Each scene shows the same named points in several views. A view is turned or mirrored, and shifted as a whole, has a little noise and may leave points out.
(in the rows, 128 means zero)

Scene 1
View 1
J948: [184 151 137 126 126 131 166 136  79 123 151 125 114 106  83 130 108 164
 131  79 187 101 143 162 132 152 108 149 180 116  58  89 132  93 164  99
 109 126 118 104  90 104 177 125 128  79 129 150  87 118 136 105 116 128
 128 116 101 149  86  90 102 157 162 144]
J841: [152 151 134 121 127 133 112 107 120 133 152 107 156 103  99 156  84 157
 123 107 165 120 129 161 131 112  94 134 177 115  88 102 146  92 158 104
 131 136 135 115  96 105 152  98 123 122 121 139  65 132 157 146 117 144
 163 125 124 141  90  67 102 137 157 134]
J683: [137 125 117 135 118 140 112 122 127 150 145 144 152 127 125 179 103 186
 106 154 121  91 123 166 159 150  75 147 141  93 108 117 132 113 101 100
 117  91 125 128 130 150 148 114 167 134 128 128 118 114 171  97 153 134
 120  81 150 131  64  51 102 178  98 159]
J174: [143 148 119  97 103 141 102 122 129 133 156 117 168 114 109 171 102 137
 111 103 154 120 141 129 109 117  98 142 168 161  93  97 114 113 151 120
 129 138 128 113 112 121 136 106 152 140 130 115  78 112 166 149 133 121
 132 114 109 157  85  62 109 132 168 132]
J973: [140 134 116 115  97 155  62 114 163 139 182 112 174  98 119 189  76 140
  83 102 150 116 137 147 133 127  81 143 168 161 103  94 111 127 154 105
 125 125 123  85 131 117 138 102 171 169 119 107  59 103 189 126 132 147
 147  89 136 165  60  58  92 117 157 122]
J762: [ 95 135  98  79 121 140 108  94 131 129 115  82 197 129 113 177 109 129
 132 152 125 144 113 142 113  70  94 121 122 112 132 129 138 115 132 143
 137 124 131 165 100 131 118  95 119 156 140 126  87 143 142 175 136 119
 148 135 118 138 108  30 137 133 147 150]
J167: [157 174 167 108 130 127  72 137 112 148 176 135 149  93 118 164  60 181
 114  89 152  96 138 128 105  99 105 153 233 158  98 108 122 112 165 110
 160 158 139 117 131 138 128  94 139 119 128 118 102 109 182 159 149 158
 134  95 121 160  80  73  89 145 151 140]
J698: [137 130 121 113 124 122 184  98  91 112 105 103 146 140  92 148 133 149
 151 138 150 136 146 170 147 142  97 147 126  94  80  99 160  93 139 111
 117 113 119 151  79 104 172 113 111  97 142 148 101 126 124 132 118 104
 140 130 119 132 107  41 126 154 146 153]
J477: [137 168 108 101 123 141  67 146 123 175 160 163 181 114 132 170  86 180
 100 136 127  75  88 109  93  79  93 118 180 121 133 138 105 111 109 134
 135 130 156 142 129 192  98 110 161 154 127 119 107 135 174 155 181 138
 111 109 105 123  76  89 113 172 119 157]
J335: [118 160 107  76 109 144  69 119 142 149 149 119 197 113 122 181  92 132
 110 123 135 119 112 109  89  73  94 123 166 150 127 120 106 114 138 139
 143 146 148 135 115 150 102  98 148 168 129 108  77 128 166 181 154 122
 134 127 102 142  91  64 123 127 156 135]
J51: [146 157 145 105 127 139  86 107 125 128 161  86 162  90 103 162  65 148
 116  90 167 125 131 152 114  87 101 138 194 144  97 106 131 111 181 115
 147 151 126 113 112 106 138  95 121 133 127 128  59 123 164 162 116 156
 162 119 120 160  93  62 100 115 171 128]
J380: [140 121 105 109 106 144 135 116 123 126 143 118 153 124 106 171 117 145
 108 126 145 119 142 159 142 153  86 151 133 129  89  99 120 120 134 110
 107 103 110 114 111 116 158 121 160 132 134 123  95 106 155 104 132 114
 123  99 126 155  75  50 111 148 147 145]
J804: [140 145 127 136 107 114 116 117 121 154 142 166 157 133 131 172 111 188
 121 151 127 106 142 148 148 146  83 144 168 109  88  93 149  82 104  90
 127 120 154 131 109 136 148  99 152 121 116 128 107 122 175 136 160 114
 134 109 130 107  74  58  99 170 116 142]
J397: [152 156 138  95 142 133 132 144  77 136 133 123 142 112 100 143  98 172
 133 113 148  93 115 138  99 100 106 144 170 113 105 131 119 117 141 137
 133 131 125 152 118 156 133 118 127 103 148 136 124 124 141 135 146 137
 108 108 103 153 102  77 116 175 138 170]
J478: [140 145 157 105 111 110 154 108  98 113 126 120 142 130 105 166 116 156
 148 113 145 138 186 147 131 152 104 174 181 155  69  78 151  98 156 101
 146 146 122 136 100  91 164  95 125  90 138 124 120 100 157 153 125 106
 129 110 123 158  99  29 103 143 163 137]
J877: [181 175 133  99 136 139 143 164  69 142 151 142 127 102  88 122 100 169
 127  78 179  81 110 126  86 111 115 134 188 127  84 120 102 107 156 131
 116 142 131 127 102 150 141 130 136  91 140 143 103 128 138 127 144 133
 102 120  74 151  93 113 115 173 161 162]
J465: [128 121 129 122 109 138  96 103 144 133 152 118 163 120 125 191  91 162
 105 137 127 121 148 162 159 144  81 158 156 132 102  98 139 120 131  97
 133 109 120 115 130 115 148 101 159 144 125 117  99 102 181 120 137 137
 144  82 158 153  67  32  93 144 126 138]
J526: [158 146 131 134  91 114 148 121 109 140 137 177 140 140 120 168 134 176
 130 129 142 111 170 141 146 182  88 162 174 139  58  66 140  77 117  82
 117 126 150 112  93 112 166 108 159  99 115 124 111 107 168 130 157  90
 121 111 115 119  75  60 100 165 139 131]
J394: [131 128 103 108 138 163  86 125 133 141 156  90 168  99 107 166  77 153
  98 124 143  98  86 161 127  91  86 128 134  97 133 148 112 143 138 131
 117  99 107 131 134 153 125 119 148 157 137 132  83 127 155 109 130 165
 135  94 133 162  78  67 113 151 126 163]
J430: [137 143 111  96 115 141 119 110 119 128 140  99 169 116 102 161 106 132
 121 115 156 128 129 145 115 103  98 128 150 127  99 106 128 107 154 121
 125 133 129 127  94 118 142 107 132 137 132 132  69 128 144 149 123 123
 145 128 105 144  95  60 121 131 165 138]
J41: [121 133 130  80 103 123 132 107 122 108 126 103 169 133 109 180 122 128
 139 120 133 148 174 131 114 132 101 165 154 175  91  88 130 123 152 121
 145 140 117 142 112 106 144  99 135 124 145 108 111  99 157 160 131 100
 120 109 121 171 100  21 116 128 167 137]
View 2
J478: [150 134 205 167 101 138 122 127 107 112  86 141 138 159 137 111 134 142
 154 111 161 161 155 167 202 179 123 123 103 109  90 109 122 119 116 151
 146 118 141 112  90 122 138 138  65 103 130 107 169 125 111 102 134 117
 154 125  86 129  83 147 106 145 117 112]
J683: [111 167 152 206 125 129 162 118 112 127 115  93 143 141 162 107 124 185
  96 124 132  96 135 134 169 129 117 156 121 109  86 110 105 130 157 143
 131 148 108 102  96 138 138 143 137  96  61  97 102 136 140 101 124 140
 115  92 159 115  84 126  79 153 130 133]
J51: [136 138 154 147 143 129 167 123 129 133 107 147 151 168 132 178 150 152
 126  68 132 170 113 209 137 160 108 125 111 124 129 116 119 124 141 153
 100 100 137 123 127 106 106 108  84 131 134 138 161 147 107  78 155 133
 132 114  97 148  52 125 115 135 136  89]
J167: [144 148 168 164 143 118 182 111 104 139  82 178 172 167 137 184 153 184
 136 104 125 154 138 196 134 144 127 149 121  81 141 110 132 144 166 145
 112 102 146 128 123 113 110 105  59 126  84 120 139 130 108 111 139 140
 111 101 115 131  60 122  86 150 121 108]
J804: [137 188 160 187 118 150 149 117  97 132  95 106 162 145 144 104 140 161
 130 112 153 117 138 155 172 139 117 148 111  91 105 128 122 126 144 137
 128 151 114  92  75 137 143 135 121 100  76 101 105 105 129 117 149 142
 129 107 133 111  65 132  89 140 122 150]
J335: [162 177 158 137 144 176 200 132 113  98 128 123 149 141 104 202 156 164
 115 106  97 106 108 199  92 176 131 135 107 117 131 116 131 130 151 133
 115 139 120 137 134 132 130 121 119 128 115 109 129 136 137  88 165 131
 125 130 101 123  54 108 120 122 142 106]
J394: [112 147 135 175 148 115 191 130 131 124 134 100 128 150 143 159 137 181
  67  98 105  99 102 166 118 140 113 155 132 146  97  96  95 129 162 144
 111 116 115 130 151 115 118 125 144 108  90 123 126 168 137  74 129 148
 114  93 151 137  72 104 107 145 141  97]
J698: [143 155 184 166  92 132 109 136 108 116 108  92 109 158 128  67 141 121
 111 100 168 128 120 152 199 177 107 138 110 150  67 108  96 114 106 143
 142 117 128 103 101 109 154 143 127  78 136 121 164 126 123  99 138 130
 175 105 111 139  73 133 131 139 114 117]
J877: [150 145 184 159 115  99 159 119  78 141  87 180 115 169  94 129 169 176
 136  98 135 119 110 178 134 178 107 174 129 109 113 101 110 172 148 110
 146  79 150 148 143  60 126 127  98  72  87 111 137 115 121 122 129 170
 140  96 134 140  52  84 132 132  85 117]
J973: [103 122 139 182 158 146 191 114 147 134 131 133 144 148 148 188 119 190
 140  72 114 156 131 189 136 146 107 112 107 107 120 127 114 130 157 146
 111 144 102 111 113 129  94 124 104 130 103  94 118 160 127  56 145 126
  95 142 119 131  72 116  95 125 152  97]
J526: [136 159 186 194 106 149 128 111  93 134  87 133 140 148 132  86 134 164
 176 103 168 140 151 153 201 159 111 135  98  82  99 134 122 141 127 125
 148 150 116  93  62 119 140 145  99  83  88  79 111  98 125 115 142 136
 138 128 122 110  71 131 101 131 108 153]
J948: [122 118 182 180 110  92 124 114 100 157  88 159 107 172 121  87 145 161
 153  68 171 162 122 170 190 166  90 145 120 117  95 116  97 154 122 125
 139  87 141 117 111  64 121 135  96  70 109 109 147 120 108 105 128 152
 147 107 130 149  60 109 128 135  94 115]
View 3
J698: [124 179 103 134 109 121  94 173 106 158 130 112 151 134  70 116 159 122
 157 153 116 148 116  73 164 104  98 101  83 131  99 166 161  98 113 158
 144 118 110  94 112 105 140 157 121 113 114 104 129 109 161 110 143 142
 121  96 190 144 120 114 173 116 134 139]
J41: [114 167 151 141  82 147 126 206  80 169 120 106 181 148 113 147 103 144
 138 139 115 138 135 101 151 119  84 120  91 109 114 137 134  99 108 121
 175 132 114 117 104  95  94 169  84  94 100  95 146 151 145 110 134 135
 100  93 145 123 164 138 160  95 150 124]
J762: [118 170 172 196 121 131 107 179 146 154 122 104 197 148  91 153 141 129
 167 157  88 125 157 140 146 121  90 103  91 143 107 130 117  78 141 111
 183 148 138  84 122 103 154 136 118 115 103  87 140 139 174  91 126 109
 113 106 110 139 116 126 163  98 150 127]
J51: [139 158 159 159  61 114 114 180 120 169 118 125 180 100 133 122  94 134
 118 169 110 129 158 123 165  91  56 116 116 126 103 138 126  96  98  72
 142 120 151 129 102 108 112 137  87 129  68 110 127 166 165 131 131  96
 156 110 108 142 173  80 155 125 136 160]
J804: [143 140 113 112 113 129 107 164 133 156 144 118 158 139  90 136 129 133
 151 122  77 160 105 116 158 110 125 104 116 157 134 179 112  87 129 137
 124  91 120 107 111 151  97 144  93 125  93  78 130 187 170 156 135 156
 129  63 128 131 104 131 122 129 122 152]
J477: [152 160 150 153  94 131 124 160 164 176 151 106 174 138 113 148  99 137
 156 122  42 155 165 173 130 124 136 137 126 152 122 129  77  70 150 114
 159 126 169 109 163 146 142 138  90 149  69  86 146 206 185 189 100 162
 125  96  55 146 101 123 114 138 120 154]
J877: [165 194  93 130  48 115 121 167 109 209 145 116 137 107 112  99  99 130
 136 135  87 161 157 103 129 103 120 156 107 111  83 130 129 101 118 134
 144 122 157 139 168 123 152 162 101 154  75 121 143 144 172 205 114 168
 131 127 139 170 136  81 144 151 115 174]
J526: [151 144  93  86  88 138 118 183  94 181 146 118 148 142  87 119 115 138
 143 120  89 175  89  82 153  91 122 112 101 132 126 178 132  97 120 150
 121  81 100 128 105 152  75 163  93 121 103  82 139 179 156 155 141 163
 120  62 167 129 124 136 129 126 133 158]
J948: [155 182  80  94  56 110 113 170  90 191 138 119 135 106  96  81 115 133
 121 147 115 163 129  66 164  83  93 123 103 116  90 157 160 109  95 136
 120  98 134 129 120 119 124 154 101 137  91 128 127 138 163 171 133 156
 147 102 177 154 151  78 159 148 122 172]
J430: [138 173 142 153  83 127 118 181 122 180 132 111 178 132 100 118 118 139
 143 160  97 146 152 113 155  90  80 112  95 125  99 134 139  85 121 100
 155 125 138 107 115 115 138 141 112 127  97 103 137 150 167 119 130 118
 134 107 131 142 144 103 160 119 151 152]
J380: [123 173 118  88  95 131 129 182 103 168 135  95 171 154  84 111 118 154
 132 138  95 171 145  97 176  98  97 107 104 133 120 144 150  80 119 133
 152 111 137  87 109 117 121 136 103 109 115 124 129 173 160 127 122 159
 124  75 138 113 139 121 162 128 139 138]
J478: [127 162 119 122  75 132 105 190  75 166 119 123 155 123 114 134 115 127
 132 135 127 136 109  77 154 115  90 116  96 109 112 166 140 116  92 135
 139 113 102 135  97 105  79 178  81 102  88  91 136 137 148 130 147 138
 114  87 176 132 161 124 151 108 128 139]
J841: [144 157 131 142  81 113 106 169 128 162 128 127 167 106 105 115 119 131
 131 161 106 141 136 105 166  86  75 105 109 136 105 157 137  97 105  95
 126 106 140 116 101 122 118 135 101 133  83 104 121 156 171 132 139 109
 154  98 134 145 143  80 152 132 130 164]
J465: [110 148 142  92 105 125 116 179 113 136 127 105 179 143 103 134 116 147
 126 132  98 154 139 122 186 113  90  96 125 155 140 157 125  82 107 112
 140 105 138  88  89 118  90 134  81 102  94 108 120 198 161 127 130 147
 133  57 106 104 143 123 149 127 125 130]
J167: [148 155 145 138  50 118 119 175 116 169 125 129 157  99 151 139  78 128
 115 133  95 135 150 136 151 119  93 140 136 130 118 146  95 103 100  90
 135 117 157 147 123 124  85 157  57 133  47 101 130 193 166 189 121 135
 146  99  92 142 164  94 127 139 106 156]
J973: [132 145 164  98  73 131 141 189 117 168 128  99 197 137 122 115  78 166
 107 149  87 160 164 136 182  81  65 107 127 141 132 128 122  73 109  71
 146 103 156 102  92 128  94 122  82 118  90 118 126 226 159 128 120 125
 147  76  76 107 171 105 145 131 151 148]
J174: [140 167 143 134  71 135 129 188 106 184 134 108 175 136 115 124  94 148
 133 145  88 154 148 117 151  95  90 125 104 119 110 134 128  90 116 105
 158 119 138 118 122 122 115 148  95 126  89 103 141 172 160 141 123 135
 123  97 119 134 153 115 146 120 147 149]
J683: [118 159 114  79 124 118 110 161 133 133 141  97 159 150  85 127 134 140
 142 115  76 169 139 124 182 126 126 102 126 168 139 161 119  77 126 148
 136 102 149  76 120 129 120 129  92 113 100 113 119 196 175 157 116 184
 128  52 106 115 104 128 143 143 107 133]
J397: [139 190 113 143  80 117 111 163 119 171 135 114 144 118 112 131 120 120
 145 131  94 143 161 118 139 134 121 141 114 131  97 137 118  98 117 145
 158 139 154 119 161 106 150 162  94 132  75 113 136 140 173 180 114 169
 121 110 127 155 128 104 152 139 104 147]
View 4
J394: [138  91 114 132  92 123  96 159  91  96 111 110 147 155 134 131 129 125
 162 123 149 115 107 103 122 130 132 144 157 118 120 110  94 134 130  95
 132 164 168 113 105 187 169  91 163  91  94 133  67 136 141 100  83 124
 127 104 183 128 114 151  57 112  69 122]
J841: [118  91 100 135  95 102 116 141 140 124 133  80 157 143 125 139 140  95
 115  98 143 117 131 104  93 113 139 132 150  79 167 138 115 159 142  92
 112 174 146 133 135 150 171 132 150 108  93 136 108 131 173 103 119 113
 133 117 131 156 136 108  99 125 101 127]
J973: [ 80  82 151 164 155 134 106 151 131 105 115  96 160 134 163 139 146 131
 129 119 134  88 110  90 121 129 113 158 151 104 124 135 117 132 141 104
 156 154 169 128 105 167 158 123 153 107 102 113  98 109 171  80 136  81
 101 123 153 131 128 104  86 142  95 111]
J41: [151 127 140 108 139  91  98 126 140 139 160 107 160 120 168 154 132  93
 128 124 153  79 102  93 124 148 193 116 171 106 138 156 141 121 106  82
 142 165 123 117 140 138 153 134 130 113 120 109 133 137 170 110 149  75
 163 105 125 127 116 100  88 125 124 130]
J477: [163  90  73 118 112 126 104 141 132 118 106  89 148 146 131 137 128 174
 155 128 109 121  75  82 161 133  76 155 165 157 143 123  87 129 104 104
 110 150 160 126 126 130 200  78 135  79  98 106  59 144 147 172  98  84
 115  84 149 142 111 173  51 141  84 135]
J335: [144  77  95 121 114 108 121 148 116 118 124  98 168 146 146 150 123 172
 127 122 117  88  90  95 141 136 115 149 175 126 123 121 122  99 120 102
 144 154 142 107 136 101 174  94 137  94 100 112  99 143 148 121 130  64
 127 107 122 141 116 141  65 123 108 147]
J380: [129 109 143 126 131  97  91 138 134 136 137  96 140 130 159 148 134  73
 129 122 142  98 111  87 114 133 169 144 153 117 143 148 101 153 114  79
 139 167 154 128 137 209 156 134 148 121 102 116  82 120 171 111 111 102
 158  93 166 145 113 124  90 123 103  92]
J478: [148 137 125 110 131  96  93 111 170 149 166  91 151 112 153 146 148  64
 123 114 159 103 114  95 107 137 188 108 162  91 177 170 133 160 109  77
 105 172 120 140 144 149 162 155 126 118 115 114 139 138 186 125 143  95
 163 105 122 139 126  85 106 136 127 126]
J698: [162 129 101  86  83  67  98 139 139 155 157  87 139 137 134 153 130  37
 112 103 156 106 131 106  89 132 211 119 159  95 171 148 106 157 114  70
 117 178 126 131 162 187 169 145 150 130  99 137 104 145 164 123 100 124
 198  87 136 159 118 124 108 105 104 107]
J683: [131 129 114 108 137 139  75 153 157 134 124  95 113 136 138 123 139  79
 157 130 141 112  98  93 122 142 134 158 154 148 150 151  79 166  99  86
 130 146 159 152 118 214 187 117 157 114  96 116  62 137 148 142  76 110
 145  84 183 130 121 151  84 147  66  97]
J948: [145 107 120 149  94  69 102  96 139 138 143  78 160 125 138 158 148  61
 117 100 147 139 127  86 102 100 152 107 140  67 197 148 105 194 128  76
  67 202 161 138 146 199 154 152 135 106 103 127  90 104 210 137 117 131
 149  98 149 172 117 104 100 119 128  99]
J877: [184  97 101 147  80  62 106  85 114 127 131  84 168 132 133 162 138 124
 140 110 127 150  92  78 142 100 120 106 151  91 183 130 102 172 115  84
  53 200 166 120 146 163 164 116 118  81 106 115  73 113 200 172 116 121
 136  85 151 168 102 134  65 114 131 119]
J526: [127 124 115 111 151  98  95 122 194 166 144  69 131 111 156 151 147  60
 106 112 123 105 106  73 119 129 142 148 147 123 193 178  95 179 100  78
 115 160 141 160 158 184 181 155 129 125 102  99  94 123 192 165 123  84
 162  84 134 167 121 117 119 155 118  93]
J167: [134 106 108 156 129 137 102 107 153 108 131  90 167 126 133 126 158 146
 158 118 142 134  92  91 131 122  93 113 154  94 168 148 125 161 124 103
  80 166 155 135 107 120 176 115 125  77 111 107 123 127 187 138 141  97
  91 119 137 129 127  99  69 155 107 151]
J397: [188 120  93 117  86  88  95 108 120 126 138  97 156 136 125 143 132 112
 163 121 146 136  93  92 135 124 144 106 161 113 165 134 106 157 106  87
  77 181 149 123 132 154 173 104 126  86 108 123  86 139 169 162 102 121
 147  88 156 142 107 142  58 118 105 134]
J174: [128  87 127 140 129  97 112 130 130 126 133  92 166 132 160 156 136 123
 121 113 129  98 105  86 129 129 136 137 159 104 143 139 120 130 125  93
 132 167 151 120 137 145 159 125 135 105 106 111 104 122 179 112 138  82
 132 107 136 146 118 114  84 126 117 122]
J465: [104 122 133 125 152 144  86 157 158 123 134  99 131 130 153 124 146  86
 141 126 155  94 108 100 109 143 146 150 156 121 139 154 109 148 117  92
 151 148 148 143 111 185 172 128 155 118 101 117 105 134 154 104 110  97
 131 108 159 121 130 112  94 147  75 113]
J762: [156  99  81  80  84  95 113 174 110 129 137 104 153 152 134 148 113 120
 127 114 141  79 112 114 110 148 180 137 180 123 119 117 119  95 120  91
 161 153 121 104 147 119 183  98 154 116  97 137 109 172 127 100 105  92
 172 103 125 133 122 147  75 101  89 146]
J430: [138  86 106 123  94  83 115 143 116 129 132  92 165 142 143 157 126 108
 112 106 133  97 121  99 109 124 157 132 161  93 146 129 118 130 130  87
 133 173 142 114 148 144 162 123 147 110  99 129 102 133 164 107 123  99
 154 107 130 157 121 124  88 107 112 125]

Which points are out of place in each view (at most two, in the order of its rows)? Write - if all are in place.
view 1 | -
view 2 | -
view 3 | J174
view 4 | -
